Each row is a point on a tangle of strands that fork and nearly touch. The rows are in no order.
Two points are linked if the straight distance between their rows is under 136. Some points are linked to none.
(500): [ 43 -36  42  54  86  22 -75  42   6 -18  40  83 -23  -2  24  28 -11 -23
  -9   8 -36  45  16  16 -31   6  10  12 -15  41]
(559): [-21  67 -18  18 -26 -43  13  11 -22 -71 -17  11   8 -38 -41 -20 -47  49
  71 -37  19  22 -52 -30   4 -19  51 -55  10 -29]
(566): [-53  42  46  14 -12  37 -16  34  14 -38  18   8   5 -16 -41  19 -10  37
  39  23 -27 -24 -65 -49  50  22  60 -79  40 -26]
(224): [  4  -9 -34  16  40  20 -64  20 -44  48 -21  43 -15  49 -40  25 -19 -35
 -17  61  -4  56  32  19  24  52 -44   4 -22  47]
(440): [-48  85  53  28 -13  25 -26  31  -2 -56  32  -4 -12  -5   0  52 -18  56
  48 -25 -56  12 -17 -27  42   8  56 -83  24  -1]
(509): [-86 -15  81   9  46   5 -33  37  24 -16  33 -20 -46 -47 -22  62  26  27
  15  54 -36  57   7 -40 -20  88  45 -12 -25  -6]
(784): [ 52  80 -79  -5 -55 -71  94 -14 -22  13 -35 -18  10  30 -45 -57  28   0
  -1  14  47 -26  32 -29  26  35 -19  33  27  -9]
(997): [ 62 -30  -7  36 -37 -29 -23 -50  18  19 -12  23  42  11   0   4 -21   6
  17 -89  41 -35 -60  19  -7 -66  16 -16 -59 -17]
(130): [-16  77  74  14  -8  -2  31  18 -10 -21  31 -45 -60  35  26  26  33 -35
  37 -71 -34 -15  14  24   8  48  41 -21  52  14]
(756): [  49  -32   23  -23  -46  -49    6  -22   14   31   27   -2   -8  -32
   80    9   16  -14  -26  -61  -18   -8  -27   44  -20 -113   11  -18
  -48    5]
(1314): [ 53 -72  -9  29  28  51 -51  -3  18  -1  33  35  38 -30  47 -27 -48 -26
 -56  27  23  29   6   9 -36 -47 -62  47 -60   5]
(650): [-22 -18  75  70  58  38 -91  48  17  20  61  15   2 -38 -14  57   2 -12
  45  10  -8  11 -27 -40  -8  54  29 -36 -34  30]
(1342): [-32 -74  47 -36  27  27  13  18  11  20  38 -26 -21 -26  -2  22  51 -79
 -16  24 -46  46  43 -17 -32  83 -35  37 -30  27]
(1218): [-19 -13 -33 -47 -16 -70  85  -7 -10  52 -10 -91 -18 -68  62 -33  32  49
 -12 -32  31  -9  23  30  -4 -67  36  38   7 -41]
(634): [ -2  46 -26  -9   7 -39  52  -8  -3 -10 -30  -1 -36 -27 -20 -24  -1  30
  32  -5  61  36   6  11 -22 -29  26   7  13   5]
(1537): [  2  18  26  40 -17  61  -2   3  14 -42  23  36  37  26  14  -3 -39  15
  33   0   7 -60 -57 -28  26 -17  48 -51  51   1]
(311): [-15  -2 -23 -64 -24 -43  59 -23 -12  41 -16 -66 -15 -50  35   0  32  11
   4 -24  15 -11 -17  21  -1 -75  21 -11   7 -42]
(1098): [ 10 -65 -36 -78 -26  -3 -19 -16   1  13 -16 -53  32 -43  58 -37 -47  13
 -63  19  -4  -2  16  23  12 -99 -38  17 -52 -32]
(196): [ 30 -17  49  52 -23  27 -31  -7  17 -28  72  -2  43 -22  58  16 -20  -4
  18 -58  -9 -22 -55   5  -9 -20  34 -45 -16   6]
(637): [ 53   6   2  48   3  39 -15  -3  35 -17  14  67  23  66  46   7 -29  -5
  11 -37   7 -57 -49   5  19 -41  32 -38  35  28]
(216): [-10 -38  69   4  50   6 -37  33  15 -21  43  -9 -33 -98  23   4  18 -12
  -3   7 -14  76  28  -5 -80  11  -1  13 -48 -25]
(1330): [-65 -22  88  16  50   5   6  24  20 -29  28 -35 -26 -51 -45  32  15  23
  10  34   0  58  32 -19 -75  97  35  15 -46  -9]
(61): [-29   3 -40 -64 -18 -25  38 -16 -30  19 -45 -31  -8 -87 -12 -22 -17  23
  -9  58  54  54  21  -7  -8 -41  17   3 -24 -17]
(636): [  6 -47  -5  37  -7  44  -6 -25   4  18 -12 -15  80  -6 -41 -20 -16  22
   6 -24  31 -77 -40 -28 -14  10   8  14 -22 -58]
(178): [ 33  58 -43  -9 -11  19  11 -25   1 -11 -43  43  -3  48 -14 -34 -25  -1
  16   2   7 -36 -42 -14  78 -30  -2 -38  50  10]
(427): [ 28  72  -9 -29 -38 -25  30 -11 -22  22 -25   6 -45  45 -15  13  69 -35
  32 -12 -25  -7 -44  -4  68 -21  -4 -55  27 -18]
(92): [  3 -17  19 -65  -6 -35  41  -8  -7  -7  25 -61 -54 -10  60  26  73 -70
  -3 -45 -24 -10  45  31 -40  -4 -23  31  23  35]
(1025): [-40  -2  77  35 -11  -6  63  -3  -3   6  33 -75  28 -28 -37   7  19 -12
  13 -42  -6   4  27  17 -49  76  32  16 -30 -28]
(607): [  6 -50 -26  42  19  59 -10 -29 -10   8  -9   9  47 -10 -49 -35 -40  -2
  -1   2  47 -17 -15 -17 -22  19  -4  27 -16 -20]
(1517): [ 17  76 -99  17  12 -99  72  14 -16  29 -56  17 -40  35 -21 -29  20  33
  24 -20  39  37  37  19   6   6  14  49  50  59]
(119): [ -4   2 -28 -71 -38 -18  35 -14  -8  26  -5 -47 -32  15  49   0   6 -38
 -13 -12   4   3  14  21  12 -35 -48   3   1  32]
(158): [-23 -37  -2  34  32  57 -47  15   7   3   0  53  25 -13 -79   7  -1 -13
  20  54  20   9 -61 -52  28  51  19 -15 -12  -1]
(334): [ 21 -27 -17 -12 -54   9 -23 -55   1  28 -41 -30  85   5 -24 -25  -6  13
 -21  -5  14 -75 -42 -25  17  -6 -28   9 -27 -43]
(67): [ 13  20  -9  -1 -39 -21  32 -45   2 -23 -21  -4  30 -27 -33 -22 -20  31
  34 -41  19 -43 -77   0  19 -38  32 -39 -12 -60]
(249): [-25 -25  25 -40   5  28  23  13  17 -37  21 -11 -17 -78  45 -31 -27  14
 -29  28 -19  31  17  15 -50 -66  -2   8   0 -67]
(892): [ -8  96 -73 -53 -29 -21  -2   4 -50  21 -69  13 -15  28 -30 -23 -18  -1
   4  63  -1  -6   4  -2  85   3  -4 -19  31  22]
(1611): [  35 -115  -24    2  -19   38  -79  -31   -3   59   13  -12   89  -21
   27    1  -27   -5  -40   27   10   -8  -22   -1   -9  -43  -35    8
  -72  -14]
(709): [ 41  59 -71  15   2 -73  55   5 -21  47 -23 -11 -21  34  12 -17  15  -6
 -14 -11  66  43  55  18   0  19 -19  54  25  81]
(189): [-11 -10 -26 -12  44 -11 -72  36  -8 -15 -22 102 -44  10 -14  34 -32  48
 -44 102 -43  30   5  34  -1 -45   6   3   8  23]
(355): [ -2  28  20 -11 -36 -38  17  -9 -17  -9  34 -58   3 -60  11  12  -2  24
  47 -73   0   2 -31  34 -21 -43  62 -49 -20 -38]
(1283): [ 20  16  49  45  76  -3 -75  62   2 -34  16  68 -74   1  43  22   2 -25
 -17  -1 -30  73  39  19 -63  13   9  23  -4  16]
(263): [-18 -47 -33 -65  -7   1  24 -26 -34  42 -17 -41  14 -47 -22  -7  -2   5
 -27  28  30  53   6   3  -5  -1 -18  13 -74 -20]
(247): [-42  -1  32   3  41  -6  25  19   0 -25  11  -4 -45  -6 -36  18   5  41
   3  32  12  64  45  -6 -75  42  45  26 -17  -4]
(1374): [  7 -80 -22  -1  12  15 -26 -47  20  31 -46 -41  60  14  14 -22 -30  53
 -49 -39   1 -52  16   4   0 -35  -7  27 -36 -74]
(705): [  3  96 -61  23   5 -63  58  34 -36 -32 -60  42 -19  52 -71 -24   5  37
  48   2   6   9  13   3  27  34  16  26  52 -14]
(333): [ 18  73 -76 -46 -59 -91  68  33 -31  48 -45 -27 -31 -16  38 -26  47  15
  15  33  59  62  19  11  58  -6 -10  19  47  60]
(1198): [ 28 -43  55  16 -36  19 -21 -30  37   2  41   0  51  22  70  26  19 -12
 -12 -56 -25 -64 -53  11 -14 -51  10 -36   0   1]
(950): [  5  81 -18  13 -12  12  33  -2  -4 -41 -42  28   0  33 -58 -46  -7   6
  51 -19  13 -38 -27 -21  49  10  23 -14  55 -37]
(713): [ 55 -44 -14  19 -31  37 -30 -46  16 -14 -27   4  44  42  43 -28 -60  -2
 -34 -12  30 -64   1  -5   4 -75 -39  24  -5  20]
(680): [-32  -2  10 -34 -22  36  29 -22  17  13   5 -34  -8  64  19  -2  32 -50
 -19  -8 -29 -51  16 -18  44  37 -50  11  50  16]
(958): [  4 -28  -1 -61 -18   6 -19 -29  -4  23  19 -28  -5   4  48  21  25 -61
 -31   3 -38  18  -9  16  24 -27 -53 -25 -27  43]
(147): [-28 -29 -29  26  58 -38 -78  25 -22 -38 -31 110 -24  -7 -65  73 -44  69
  16  64 -39   6 -52  12   8  20  41  -1 -23  11]
(1286): [-60  11  10 -44  17 -45  74  46 -13   7  -5 -28 -68 -16  30  60  80 -18
  11  44 -35  58  72  16  -3  21  28  25  47  28]
(325): [ -9 -11  45 -24 -20  23  23 -33  18 -15  38 -44   5  -6  52  17  12 -11
  -1 -34 -36 -50 -40  15 -10 -50  18 -42  19 -41]
(693): [ 46 102 -76 -29 -78 -99  82  18 -35  36 -43 -17  -7   0  -9 -48  47  17
   8  39  48  16  12 -17  63  10 -10  28  33  15]
(923): [-28 -68  91 -18  34  29 -13  35  15  -8  66 -29 -25 -64  22   7  30 -42
  -2 -11 -41  43  24 -14 -52  56 -15  13 -26  -8]
(766): [   0   42    2    7  -25   15   39    9   -4    1  -10   26    9   30
 -114  -30   31  -15   15   47  -12  -17  -29  -60   59   98   -9   11
   10  -36]
(394): [ 37 -67   5  22  70  52 -76  33   6  27  55  60  -3  -1  15  23  10 -44
 -16  41 -24  53  -9  -9  -6   0 -17  -8 -32  52]
(1227): [ -2 -12  13 -58 -13 -18  34  -5  23 -32  30 -43 -33  -3  89 -14  32 -27
 -17 -51 -24 -42  59  31 -17 -46 -36  32  34 -13]
(269): [-37  26  -1 -45  24  48  30  21  -4 -37 -10   4 -50  34  46 -33 -21   5
 -42  49 -33 -13  50   2  37 -38 -26  -8  80 -14]
(1026): [-16  20 -18   6  51  44   9  18  19 -36 -12  40 -45  36  -4 -41 -42  29
 -21  22  24  18  70  13 -22   0  -8  38  53  -5]
(1194): [  21   35  -31    9  -26   -3   73  -15  -15   -2  -21   13   49  -17
 -112  -51   21    1   21   31   15   -5  -16  -52    6   70    3   30
  -10  -46]
(192): [ 54  -6 -15  29 -18  17 -12 -40  34   6  -4  41  34  26  21  -2 -14 -16
  17 -42  30 -34 -65   4  11 -40   0 -27 -11  23]
(220): [  9 -29 -20 -65 -39 -16  21 -36  -9  15 -14 -22  -1 -44  55 -27 -19  10
 -29   1  11 -17   1  27   7 -94  -2 -15 -15 -39]
(732): [ 29 -10  27  80 -17  40 -42   9  25  -4  65  15  86 -10  -1  32 -17   1
  55 -56   9 -29 -79 -34   6  11  30 -53 -34  10]
(1347): [-25  57 -15 -27 -12  15  42  -4  -6  -1 -24 -14 -41  91  13 -13  17 -17
  -6   3 -25 -45  35   7  57  32 -50   1  69  20]
(544): [ -15 -108   -3    1   -3   68  -66   13   14   48   25  -24   78   14
    0    8   10  -63  -36   38   13  -25    2  -31   -6   37  -61   24
  -20   23]
(870): [-31 -29   5 -28  20  11  29  17  -9  38   2 -31  -2  11 -35  18  44 -58
 -30  56 -38  59  35 -15   7  91 -37   7 -13  33]
(396): [ 48  13 -36  -4 -66   9  -4 -56   4   5 -40  14  61   3 -34 -42  -7  10
   8 -12  26 -86 -64 -26  39 -47   1 -23  -8 -44]
(989): [ 46   7  16  43 -25 -29  -8 -36  12   7   9   2  17  35 -56  -9  62 -36
  42 -56  12 -22 -43   0 -34  36 -29  30 -21  -1]
(1159): [ 48 -16 -26   6 -37  -4 -58 -37  -5  14 -33 -33  50  46  29 -22 -55  -6
 -59 -10  49 -30  26  16  -1 -27 -89  39 -24  32]
(243): [  16 -105  -10  -56  -52    7  -69    7   29   15  -14  -48   96    8
   48   -9  -32   24  -67  -14  -37  -35   44    9   -8  -34  -81   27
  -60  -15]
(12): [ 46  25 -63   5 -23 -75  74  -9 -15  49 -11 -48  -5  43  48 -18  15  -9
 -48 -35  69 -10  81  28 -23  13 -65  62   6  69]
(1478): [ 12  47 -48   7 -42 -35 100 -25 -12   2 -29 -11  34  -8 -69 -60  11  26
   4   8  25 -26  19 -15 -16  38   2  38   7 -48]
(1016): [  3  -8  38   8  36 -16 -44  29   8 -23  41  41 -36 -72  44   1   5   8
 -19  20  -9  79  -6  19 -68 -51  25 -11 -50 -15]
(390): [ 13  37  23 -26 -32 -25  44 -23  -5  12   3 -26 -41  27  10  18  65 -54
  15 -43 -26 -12 -31  14  18   2  -7 -31  23  10]
(1219): [-18  11 -16 -33 -17 -19  74 -17 -16  29 -17 -41 -29  12   4  -4  33 -23
 -13  24   9  24  35  10   3  27 -30  15  16  24]
(1593): [-32  87  44   8   1 -23   4  30  -3 -39  19  -9 -61  28  45  43   8   8
  40 -39 -39  14  21  33   4  -2  57 -50  71   5]
(1220): [-54 -19  81  50  49  21 -61  56  21 -11  20  15 -10 -19 -42  43  28  15
  44  30 -27  26 -21 -47   1  94  30 -29 -18  10]
(1525): [ 32  -3 -27  -9 -28 -52   2 -31 -13  80  -5 -36   5  -5 -28  13  56 -71
  -2  -8  27  56  -4  13  -7  37 -45  26 -73  47]
(1467): [ 20  42  15  21  28  12  20  -8  29 -31  11   4 -39  17  56 -50 -48  14
 -15 -58  41 -35  28  31 -42 -68   5  25  49  -9]
(1582): [-22  34  28  -7  41  14  -2  39  -1 -29  10  45 -60  35  36  41 -10   1
  14   4 -63   5  13  29  13 -21  27 -33  64   6]
(265): [-15  81 -77  -4  -4 -63  46  37 -46   1 -71  30 -47  33 -32  -3  15  37
  20  31  16  32  50  15  30  16   9  25  47  21]
(1095): [-10  -6 -35  12  36  46 -48   3 -20   6 -31  54  -4  41 -34  -7 -41   1
 -16  69  15  44  18 -15  18  16 -11   9   6  29]
(843): [-52  38  44 -14  40 -40 -36  54   2 -48  19   9 -92  -2  41  67  29  33
   7  35 -47  53  36  24 -52  13  46  15  37  -2]
(953): [  0   6  50  49 -21  37 -32  27  15 -57  71  33  36 -85  33   6 -44  73
  17  -2 -12  35 -32  -8 -19 -41  62 -61 -49 -18]
(788): [ 14 -29 -41  -9  12 -51  62 -19  -8  54 -13 -55   6 -37  -4 -38 -18   2
 -52 -23  54  28  55  23 -60  -3 -11  76 -41   5]
(1089): [ -9  -5 -16  14  18  30 -31   4 -20   0 -23  72  54 -48 -64  -2  -1   6
  44  64   7 -10 -85 -70  51  18  42 -59 -15 -11]
(1270): [-17  93 -40 -30 -12  -3  48  -5 -33  14 -52 -11 -25  60 -23 -33   2  -8
  -9  53  -7 -35  26   2  80  21 -20 -18  71   7]
(1462): [-26  83 -11  33  19 -25  63  27   1 -54 -38  17 -28  44 -47 -30 -19  52
  38  -6  22  -8  41  -4 -21  47  37  24  74  -1]
(817): [-47  -8  24 -50  16  -9  26   9  -2 -34   4 -11 -43 -68  12   1  -4  31
   5  63  -2  60   7  -2 -44 -32   8  -4  -9 -43]
(15): [ -6  35 -26 -52   7  27   0  10  -2 -26 -32  46 -51  16  38  -5 -30  23
 -22  51 -23  -4  20  16  48 -82  12 -42  60  11]
(350): [  4  63  16  12 -45 -12  35 -20  -5 -29 -11  -6  12   2 -54 -28  17  23
  59 -38   8 -28 -61  -8  24  27  20 -22  17 -60]
(1033): [-17 -89  -7 -69 -46  16 -45 -20   6  21  11 -75  74  16  27   3   3  -8
 -47 -14 -31 -51  24   6  -3   4 -82   8 -31 -21]
(1500): [-27  11 -25  22  47 -13 -54  31   3 -56 -42  88 -24  -6 -43  31 -30  55
  27  40 -18  32 -30 -14  11  10  52 -35  -4   2]
(859): [ -1  40  56  53 -21 -15 -10  -5 -31 -10  52 -52 -12 -48 -22  47  37 -22
  51 -95 -17  20 -10  -9 -24  83  31  -9 -33  24]
(1398): [-23 -15  29  27  -4 -15  37 -13  -5  13  14 -52  29 -34 -49  -5   3  16
  36 -36  21   1 -29  15 -45  38  30  -7 -57 -56]
(1073): [-41  22  38  18  30  14 -24  42  -7  22  -9  43 -39  45 -58  74  23 -16
   5  35 -58 -22  14  32  48  41   7   6  55   7]
(829): [ -5 -11  22  38   6   0  71 -16  11  16  11 -17  16   7 -48  -8  32 -46
  -3 -22  -6   7  19  -3 -42  85  -1  22 -20   2]
(682): [ 28  10   4  55  27 -17 -41  20   8 -64  30  69   7 -36   6  25 -58  43
  56 -28  23  62 -34 -11 -20 -43  52 -45 -45  23]
(667): [ 26 -67  -6  15 -11  47 -23 -36  24  -4  -1  -6  72  17  35 -28 -47  36
 -48 -24  13 -90   2 -13 -21 -54 -14  44  10 -50]
(1000): [  7 -10  51  93  23  42 -63  45  20  -2  69  11  46 -16 -25  47   4  -8
  58 -36  -2  -6 -58 -51  21  56  30 -39 -32  29]
(535): [ 18 -44  26  15  15  57 -22  -8  27 -10  45   7  15   3  29  -8 -19 -51
 -23 -20  -6 -25  -1   5 -19  -7 -28  12  18  -3]
(118): [ 27 -54 -21  12  -3 -24   8 -53   6  38 -28 -49  45  28  15 -18   4   9
 -51 -77  27 -50  60  29 -52   4 -43  71 -40 -19]
(1301): [ 13  56 -19  29   1 -20  24 -26  24 -20  -1  23 -35  49  38 -22 -23  -7
  20 -72  37 -47   7  34  -1 -56   3  -7  49  14]
(97): [ -4  40  31  62 -32  47 -25  24   2 -41  32  11  52  14 -37   4 -16  20
  61 -18 -10 -50 -77 -48  70  25  33 -54  36 -35]
(231): [-35  25 -27 -27  34  -3  -1  19  -1 -31 -40  41 -61   6  -2  -7 -20  34
 -23  54   3  46  53  -2 -32 -18  14  26  36  18]
(1600): [-36  65 -39 -63  -4 -30  -9  15 -32  -3 -66  24 -45  15 -10  10  -5  11
  -6  73 -19  11  11  13  70 -38  18 -40  51  19]
(1315): [-46  13 -24 -17  41 -29   7  26  -1 -16 -35  19 -51  17 -47  32  11  44
 -10  72  -2  64  56   8 -46  46  19  47   3  31]
(1411): [ -7   1  27 -35  10  50  -8  -4  23 -20  30  -4 -39  66  42  13  27 -48
 -12 -14 -70 -53  17   9  36   2 -24 -23  67  21]
(1265): [ 45 -27  13  21  26  21 -32   3  14 -21  31  54 -14 -57  21  10 -38  25
   1   1  32  58 -26   8 -37 -47  32 -28 -44   1]
(165): [  29 -104  -33  -43  -28   11  -67  -12   14   38  -11  -44   76  -32
   41  -16  -52   22  -80   -3  -12  -11   20   -4   10  -65  -38   21
  -79  -47]
(745): [-49  -4  13  10  -9  46  15  26   9  50 -10  13  26  27 -79 -12  45 -32
 -16  70 -14 -28 -16 -71  71  92 -16   2  22 -13]
(1215): [ 23  21  37  47 -37 -22   4 -15  -5   7  36 -43  45  -4 -58  -7  29  -1
  45 -76  13 -11 -44 -13 -19  61   0  14 -48 -42]
(769): [ -9 -28  -7 -19  26  17 -84  47 -19  45   6  29 -26  28  -5  44 -11 -40
 -38  76 -49  49  22  17  64  20 -36 -18 -15  62]
(698): [-25  29 -32   8  -2 -27  16 -15 -16 -57 -52  34  31 -46 -79 -36 -40  41
  70  -5  37   6 -40 -46  -2   4  38 -34 -20 -37]
(598): [ 20 -57   6  38  50  56 -61  33  15  45  27  57  24 -22 -28  31   5 -27
  17  64  -7  23 -46 -42  17  17   7 -33 -20  37]
(1575): [ 15 -89  15  51  31  28 -45 -20  16  55  38   1  56 -40 -22  14  31 -21
  12 -26  13 -12 -58 -14 -29  11  -8   2 -61   0]
(88): [ 86  27 -22  51 -11 -42 -10 -14  -6   1  17  45 -16  58 -62 -15  57 -42
  61 -60   5   6 -49 -13  16  58 -31  21 -13 -10]
(271): [-28  54 -18 -13  -3  11  71 -16   0 -25 -28 -13 -21  13   7 -57 -24  25
   0   1  35 -52  30  -5  11 -24   2  18  62 -14]
(363): [ 12  -4  33 -49 -18 -30  10 -26   1   3  16 -19 -52  33  65  24  64 -87
   0 -60 -46 -21   6  23 -12  -9 -30 -19  25  33]
(597): [ 56  40 -17  21  18  10  11 -13  30 -22  16  62 -25  49  60  -2 -51 -16
   0 -37  -2 -20 -10  23  15 -69  18 -26  39  31]
(733): [-59 -51  18 -20  -5  56   3   2   6  49  -3 -38  24  27 -52   2  29 -49
 -30  65 -12   7  -1 -41  44  89 -40  13   3  24]
(1047): [-72  37  22 -35  26 -56  18  58 -19 -12 -13 -14 -95   5  10  79  59  42
   8  60 -59  37  61  45  -6  23  54  32  44  14]
(552): [  7  15  47 -17  15  35  -6   9  15 -26  50  42 -48  55  60  23   6 -44
 -10  -2 -84 -14 -16  13  39 -31  15 -58  63  30]
(828): [-13 -96  38  -6  23  32 -21 -13   1  42  41 -28  52 -74  -1  -4  13   9
  12   2  -8  -1 -39  -8 -18  -4   6 -21 -60 -53]
(1021): [-24 -36  67 -24  -2  50   6  12  28 -32  57  -9  16 -56  58  -5 -20  -8
 -12   8 -44 -12 -17  15 -18 -42  16 -36   6 -61]
(800): [-48  -8  11 -61  -3 -32  77  13 -19  -8 -14 -41 -42 -62   8  15  54  -6
  12  46  -4  66  37  -1 -21   3  29   1   8 -11]
(1373): [ 22 -46 -41   6 -22 -37  -8 -39  -1  54 -71 -44  37  28  -6 -36   9  52
 -52 -65  35 -54  25  11  -9 -40  -7  36 -58 -47]
(1351): [ 23  44  -6   3 -16  21   0  -3   8   4 -13  42 -23  42 -24  11  22 -28
  29  20 -38 -14 -58   1  69  -5  13 -69  38  -1]
(508): [ 14  28  10  59 -16   3 -24  12   2 -69  58  15  39 -54  27  10 -73  67
  26 -63  19  33 -25  -1 -33 -51  58 -47 -36  -3]
(200): [ 48 -90 -15  36  15  77 -70  -6   2  35  46  33  70 -19  34   3 -18 -25
 -26  33  24  -9 -30 -31  -9 -35 -37  13 -35  15]
(1186): [  4  23  84  15 -10  -7   9  -7  -6 -10  47 -49 -37  19  41  25  49 -63
  19 -91 -46 -35  17  22 -39  72   3   1  40  22]
(136): [-20  32  -1  42  44  18   2  14  11 -52 -27  43 -18  47 -53 -28 -52  32
  24   5   6  -1  39   2 -12  35  33  25  57   4]
(1009): [-48  28  21 -21  18  47  58   3  19 -40 -12 -26 -35  20  14 -30  -5   4
  -4  38  -6 -41  52  12   3   1   0   1  69 -25]
(1383): [-18  84  -4  36 -10  -4  -6  14  -2 -80   2  36 -17   1 -25  23 -37  59
  60 -40 -21  12 -35 -10  30 -17  65 -79  35 -12]
(303): [-18  46 -70 -76 -45 -50  33   6 -40  32 -46 -58  -5 -52  32 -37 -30  10
  -4  50  85  34  23  -4  28 -68   5   1  -6  20]
(57): [-13  17 -30   9   1   2  79  -5  -8  12 -31   1   2  27 -49 -11  19 -20
 -15  16  23  36  43  -5 -23  62 -22  40   5  11]
(1309): [ 46 -70  10  56  -1 -19 -53 -56   0  47   9   8  76 -21 -21  22  29 -18
  10 -70  20 -23 -64  15 -50   3   5  15 -81 -16]
(116): [ -10 -104    3   -9   -8   37  -38  -21    5   34   24  -53   61    2
   -2   -6   27  -32  -38  -22  -23  -47   22  -12  -41   37  -54   50
  -39    1]
(155): [-18  21  59  30  56 -43 -83  52 -12 -29  29  33 -84  -5  13  55  21  26
   3   5 -53  70  29  30 -60  30  48   9  -1  24]
(356): [ 54 -60  -3  36   2 -18 -47 -56  21  37 -18   2  44  -7  10   7  -9   1
 -20 -70  35 -34 -16  27 -37 -39  -7  22 -56 -23]
(1527): [ 16 -42  -6 -51   8   7 -62  27  -9  35  17  -3  -3  23  37  37  -4 -75
 -22  47 -40  60   4   6  44  12 -61 -38 -34  70]
(930): [-39  -5 -28 -16  25 -37 -72  24 -35 -11 -36  69 -41  -3 -56  88 -11  45
 -28 106 -44  17 -23  28  24   1  19  16 -24  24]
(387): [ 21  -3 -38  26  25  30  -9  -8   5  -1 -31  44  -3  27 -43 -14 -25  -6
   1   4  44  18  -9 -12  -4  17 -15  16   6  29]
(9): [ -24 -101    0  -45    5   37  -14  -27  -15   40    7  -34   49  -67
  -21   -1    1    3  -32   41   -1   29  -15   -2  -25    5  -17    2
  -71  -35]
(1367): [-16  20 -19  26  17  10 -29   1 -10 -62 -45  83  18 -26 -69 -10 -38  36
  49  41   4   4 -54 -48  30   8  40 -40   7 -18]
(255): [ -3  25 -61 -62 -38 -84  62  24 -35  63 -26 -69  -9 -29  51 -28   3  10
  -5  42  75  61  24  11  41 -16 -28  29  -3  59]
(645): [ 22  -5  15 -13   2  10  20 -10  32 -27  14 -21 -21  16  84 -43 -21   3
 -44 -58   1 -63  42  31 -27 -64 -41  33  39 -21]
(1507): [ 55 -63 -24  -4  -2   5 -65 -14   9  17  11  -6  34  14  55 -13 -64 -34
 -66   6  31   9  30  13  -6 -41 -80  31 -66  38]
(1251): [ 18 -33  -3  19  16   2 -11 -37  36   1   9 -30  18  22  36 -33 -22   2
 -35 -71  16 -55  46  30 -57 -29 -52  66   5  -7]
(431): [  4  18 -26 -13 -10  26  56 -40  10  -4 -28 -38  -6  48  24 -44 -20   5
 -34 -17  35 -72  36   3   7   0 -54  39  44  -4]
(700): [ 13   7 -29  -4 -36 -30  50 -36   1  14 -11 -58  10  60  29 -20  -3 -16
 -39 -35  29 -64  68  19 -15  23 -74  54  21  48]

Follow the links from the first point to the second, and from the first to the third. Name the last point that the two ways share.
(67), (1314), (97) | (645)
(997), (1367), (118) | (637)
(224), (713), (1309) | (645)
(800), (1227), (1575) | (637)
(390), (930), (158) | (1367)
(930), (1373), (1283) | (1367)

A fork is a point with three links. Follow the links from the first point to the second and name the forks in between, in order.
(390), (243) | (645) (165)
(243), (950) | (165) (645)
(1507), (997) | (645) (637)
(769), (1507) | (645)
(544), (1251) | (165)
(1537), (116) | (637) (645) (165)
(1309), (325) | (637) (1367)
